A landscape with many valleys, sampled at points; each row gives a point and its height.
From any point a ball takes the steepest step (drop divided by distance) to one of its 3 nearest points. It stops when none of these is lower. Distance is the straight distance between rows; heights are no part of it.
Z365 h=507: [102 127 130 122 114 175  91 155 142 153 142 150 147 157 128  94 131 166
 133 100 144 203]
Z927 h=442: [117 114 120 155 137 160 130  89 149 125 129 153  89 135 142 154 102 153
 166 120 125 187]
Z763 h=365: [155 135 200 151 116 142 103 133 171  65 150 143 153  98  47 124 124 109
 150 155 121 100]
Z298 h=266: [109 152 110 102 149 115 108 172 113 127 135 116 123 140 106  94 156 118
 122 141  92  72]
Z782 h=343: [161  95 178 101  88 173  82 103 202 116 152 155 113 119 111 140  97 174
 126 147 178 250]
Z217 h=260: [165 136  86 114 108  80 128  86 113 149  70  83 157 118 169 156  89  92
 107 103 147 107]
Z619 h=334: [161  62 171  87  98 154 112 133 171 107 170 157 151 123 111 103 135 150
 135 128 161 243]
Z91 h=307: [112  84 174  95 121 151 138 175 153 134 201 148 181 123 115  97 143 161
 133 114 142 202]
Z10 h=378: [141 108 181 177 110 162 112  38 155 105 115 143  82 122 146 173  86 141
 152 111 121 164]
Z656 h=370: [144 141 108 132 114 104 138 171  90 137 122  90 125 137  83 112 122 134
 101 169 111  69]
Z64 h=359: [140 134 176 128 109 155 110 159 137  83 143 116 178 123  49  85 134 111
 153 143 101  97]
Z520 h=176: [ 89 144  60 116 152 121 123 149 142 161 147 162  83 152 187 134 152 132
 144 116 138 155]
Z321 h=212: [133 130  90 151 145 113 150 113  86 113 124 109 108 121 116 133 114 125
 109 120 104 104]
Z809 h=374: [157 124 212 149 126 180 105 126 176 109 160 173 127 122 101 124 113 130
 147 139 163 184]
Z742 h=182: [ 96 122  70 121 136 120 134  97 157 133 118 143 116 137 220 166 128 106
 159 101 144 168]
Z803 h=263: [116 142  90  78 152  68 153 162  75 168  85 121 134 109 118 126 174 123
  82 172 123  76]
Z625 h=124: [126 143 108  73 142  71 143 110  91 161  79  99 145 120 174 147 147 108
  97 126 135  89]
Z610 h=317: [146 137  89 131 106  74 190 143  95 162  95 101 155 112 139 159 128 113
  86 149 143  64]
Z202 h=251: [103 146 116 111 163 147 106 175 139 153 161 141 128 148 148  74 157 138
 115 107 104 123]
Z897 h=316: [120 138 160 159 136 159 123 109 134  97 125 119 142 134  70 120 113 136
 140 148 117 111]
Z808 h=285: [158 115 149 171 100 131 116  58 129  96 107 101 101 117 118 154  86 137
 131 114 115 120]
Z61 h=431: [134 146 136 132 110 128 128 165 119 126 124  90 154 138  54  96 130 139
 118 151  96  68]
Z692 h=346: [149  96 171 142 117 190 109  92 191 127 145 177 106 126 140 174 101 157
 133 159 170 235]
Z605 h=270: [123  96 196 133 123 161 151 182 145 101 224 154 168 127  97  92 161 150
 147 130 131 157]
Z576 h=296: [170 136  82 128 108  80 117  79 119 137  57 110 151 116 168 142  89  94
 119 108 174 117]
Z474 h=244: [ 89 148 115  82 146 130 112 179 103 164 146 140 121 131 139  75 173 120
 110 122  94  97]
Z130 h=320: [170  95 198 104  91 161 142 166 161  97 217 152 151 118  95 104 148 143
 147 130 146 198]
Z410 h=315: [111 147 164 150 157 166 112 134 133 114 135 127 124 137 101 102 135 126
 154 129 123 114]
Z586 h=225: [151 148  68 104 132  72 127  71 112 190  24  93 157 150 171 156 109  97
  98  97 150 131]
Z839 h=131: [ 86 137  72 110 132  92 144  99 137 154 102 136 115 144 214 169 130 109
 137 106 134 136]
Z149 h=132: [ 91 147  86 122 158 118 130 128 117 140 135 134  98 133 176 147 139 107
 136 131 128 138]
Z582 h=427: [119 115 151 129 121 175  93 145 165 145 137 152 126 143 119 114 125 168
 141 117 139 209]
Z807 h=338: [143 116 194 136 100 152 107 139 168  72 191 150 169 105  62 101 145 110
 171 140  96 112]
Z30 h=159: [133 118  91 125 136  93 139 107 109 116 104  96 116 129 161 145 109 106
 127 107 143 111]
Z648 h=439: [167 132  98 152  93 111 126  72  94 117  97  88 126 113 151 160  83 106
 118  96 124  88]
Z447 h=119: [ 87 138  94  88 140  74 144  94 111 163  66 117 134 135 185 152 126  93
 124 125 127 114]
Z741 h=258: [127 143  92  99 140  75 155 167  85 159 112 110 128 113 126 123 153 117
  90 156 129  63]
Z756 h=310: [124 119 202 143 118 162 132 154 147  92 195 155 175 120  76  81 146 132
 156 120 125 133]
Z561 h=448: [170 125 102 148 110  95 149 110  92 116 108  75 137 120 122 139  95 132
 116 121 135  82]
Z78 h=367: [165 118 215 166 115 168 115  50 163  76 127 141  97 126  94 177  90 124
 133 150 128 133]
Z661 h=311: [140 146  95 127 123  71 186 162  99 199  92 111 160 100 125 158 142 101
  80 147 151  60]
Z94 h=268: [141 151  88 110 118  74 155 201  86 162 113  94 134 118  90 111 162 125
  75 181 109  48]
Z325 h=383: [127 132 178 135 144 183 101 136 172 124 157 159 136 141 107 100 133 146
 146 118 132 167]
Z14 h=151: [ 57 142  83  91 158  89 140 120 122 164  85 155 118 147 204 161 163 110
 129 140 130 137]
Z393 h=127: [ 89 147  85  83 165  76 156 134  86 152  87 118 118 123 166 144 141 116
  98 151 132  90]
Z234 h=163: [ 61 137  70  96 140  99 156 100 145 154  78 151 139 141 235 168 151 118
 157 103 157 143]
Z628 h=538: [163 135  94 151  91 101 164 140  99 127 116  72 141 125 104 138 117 120
 108 144 114  78]
Z863 h=325: [143 148 197 145 128 165 111 144 155  85 162 146 163 136  80  90 128 111
 142 130 118 110]
Z210 h=150: [ 92 142  81 105 165 114 116 147 125 129 127 131  95 152 156  97 150 122
 114 142 121 118]
Z999 h=324: [106 139 125 132 163 148 119 152 107 126 135 118 106 141 116 106 133 134
 126 112 112 120]
Z296 h=446: [143 136 142 145 101 123 119 146 130  89 123 107 157 137  38 105 113 135
 151 153 109  76]
Z595 h=284: [115 138 110 118 163 116 123 173  96 136 113 121 112 143 117 110 141 113
 108 129  92  96]
Z169 h=373: [168 109 214 153 129 180 103 106 183  98 148 171 101 111 105 140 123 137
 138 153 162 176]
Z529 h=275: [122 131 137 159 147 163 116 104 125  83 131 110 111 126  90 121 108 138
 152 124 119 133]
Z442 h=555: [101 127  74 130 142 149 106 140 150 139 139 165  96 148 156 139 130 158
 144 116 140 202]
Z950 h=220: [ 96 126 133 108 127 154 112 189 113 149 153 140 139 146 127  68 166 123
 121 120  96  83]
Z932 h=459: [ 99 130 103 148 143 154 122  88 127 111 128 132  88 123 163 139 109 137
 162 111 125 165]
Z196 h=147: [148 117  84 125 112  71 154 106  96 128 106  85 146 120 163 138 115 111
 103 120 134  92]
Z718 h=577: [102 136 114 113 138 151  94 162 137 168 142 151 109 168 137  99 133 150
 143  94 116 185]
Z11 h=443: [ 88 128  75 144 108 133 136 104 149 124 136 156  88 134 201 167 133 150
 154 106 143 182]
Z651 h=375: [176 131 204 158 136 168 100 100 147  76 139 167 124 112  89 140 116 127
 152 150 138 141]
Z695 h=113: [101 137  90  99 154  87 143 107  97 129 109 113 106 130 181 146 116  95
 128 122 133 112]
Z309 h=314: [121 106 144 160 134 174 116  81 129 109 132 130  88 129 116 158 107 137
 137 114 113 141]
Z141 h=409: [149 153 116 142  88 105 141 201 106 150 130  83 154 126  51 118 124 131
 123 155 105  53]
Z116 h=392: [101 141 118 138 149 160 132 124 141 135 147 138 107 136 140 125 119 148
 149 126 127 153]
Z818 h=372: [137 123 197 162 140 178 113  84 157  86 133 147 102 112 109 159 115 136
 140 141 134 162]
Z486 h=24: [128 122 134 173 124 134 131  75 115  91 107  95 109 126  95 137  96 145
 133 117 105 100]
Z774 h=358: [ 99 143 182 126 136 167 116 163 134 112 161 130 162 148  98  67 131 125
 133 117 103 101]
Z173 h=255: [156 129  91 122 123  83 128  66 111 115  87 102 127 125 168 150  91 100
 115  91 131 124]
Z765 h=561: [171 142  91 135 111  80 158 120 100 190  79  98 177 128 167 160 118  95
  77 115 184  93]
Z572 h=228: [136 120  86 121 135  86 154 130  90 125 115  89 130 120 141 144 133 112
  96 140 131  75]
Z551 h=381: [136 144 111 133 138 111 113 150 105 121 113  89 127 134  77 109 117 134
 125 139  96  78]
Z159 h=287: [153 150  95 126  92  70 175 200  99 190 117 103 157  93  94 134 161 115
  82 169 138  41]
Z861 h=318: [141 119 172 171 116 136 126 109 128  78 114  93 131 121  64 138  99 142
 139 149 121 108]
Z222 h=138: [123  75 187 105 123 155 154 198 150 107 219 152 169 124 112 100 159 163
 119 128 143 183]
Z306 h=666: [145 140 114 165  92 116 153 150 107 117 122  79 144 137  66 135 100 138
 136 138 113  77]
Z18 h=288: [149  75 195 127 103 168 166 180 146 100 245 144 155 111  87  89 175 162
 141 146 134 183]
Z913 h=472: [173 147  94 142  81  82 170 139 105 159  99  90 166 117 149 162 104 107
  96 109 157  68]
Z342 h=321: [163 111 192 157 125 175 117 155 162 102 187 151 148 129 103  84 152 113
 154 124 137 151]
Z571 h=460: [123 116 132 165 120 155 111  69 146 116 131 151  99 124 172 158  98 144
 151  99 116 175]
Z330 h=352: [170 105 195 162 105 149 122  33 140  91 112 129  85 127 121 163  77 137
 137 128 117 139]
Z152 h=564: [119 107 122 135 110 162 100 120 176 151 137 156 125 141 133 134 107 200
 136 116 148 223]
Z220 h=136: [ 86 156  80  88 161 102 130 149  96 166 111 149 104 122 175 130 168 114
 119 133 130 118]
Z545 h=123: [114 139  73 109 131  92 135  80 131 129  87 121 115 134 202 159 117  93
 138 100 141 138]
Z5 h=308: [126 148 106 127 146 114 124 145  96 121 122  94  95 142  99 100 143 130
  96 145 111  82]
Z992 h=357: [130 124 162 163 138 187 116  95 168 125 132 164  94 123 141 168  93 149
 145 119 140 223]
Z459 h=410: [100 132  86  63 189  97 131 190  87 175 106 175 137 106 155  77 217 111
 105 153  96  79]
Z988 h=271: [102 140  96  61 166  69 133 167  85 165 103 135 116 112 144 123 184 108
 105 149 103  85]
Z611 h=452: [152 102 122 153 118 119 119  38 126 106 107 130  99 124 159 156  97 126
 156 102 115 129]
Z658 h=289: [100 130  90  76 152 100 122 179  93 167 106 159 118 125 143  80 189 113
  97 147  83  62]
Z75 h=376: [155 121 185 156 133 179  98 110 168 122 155 162 120 124 104 141 115 149
 140 136 158 200]
Z60 h=407: [ 98 117 159 104 143 159 123 182 138 159 180 139 158 151 133  88 145 158
 131  93 132 170]
Z603 h=219: [110 111  91 145 119 113 124  73 132 110 111 129 105 121 185 157 111 105
 159  81 135 158]

Two balls start at each pair of points below. Name the first point that both come to, or write -.
Z932 and Z818 | -
Z296 and Z763 | Z863
Z651 and Z992 | -

Call two points neighbours if one is among the 3 nearest of the other. Go from one point of each pair to the other, from neighbour to neighbour, staying as low as possible. Name the highest point that can't be avoided.
Z196 and Z486 | Z999
Z950 and Z695 | Z595
Z222 and Z950 | Z774
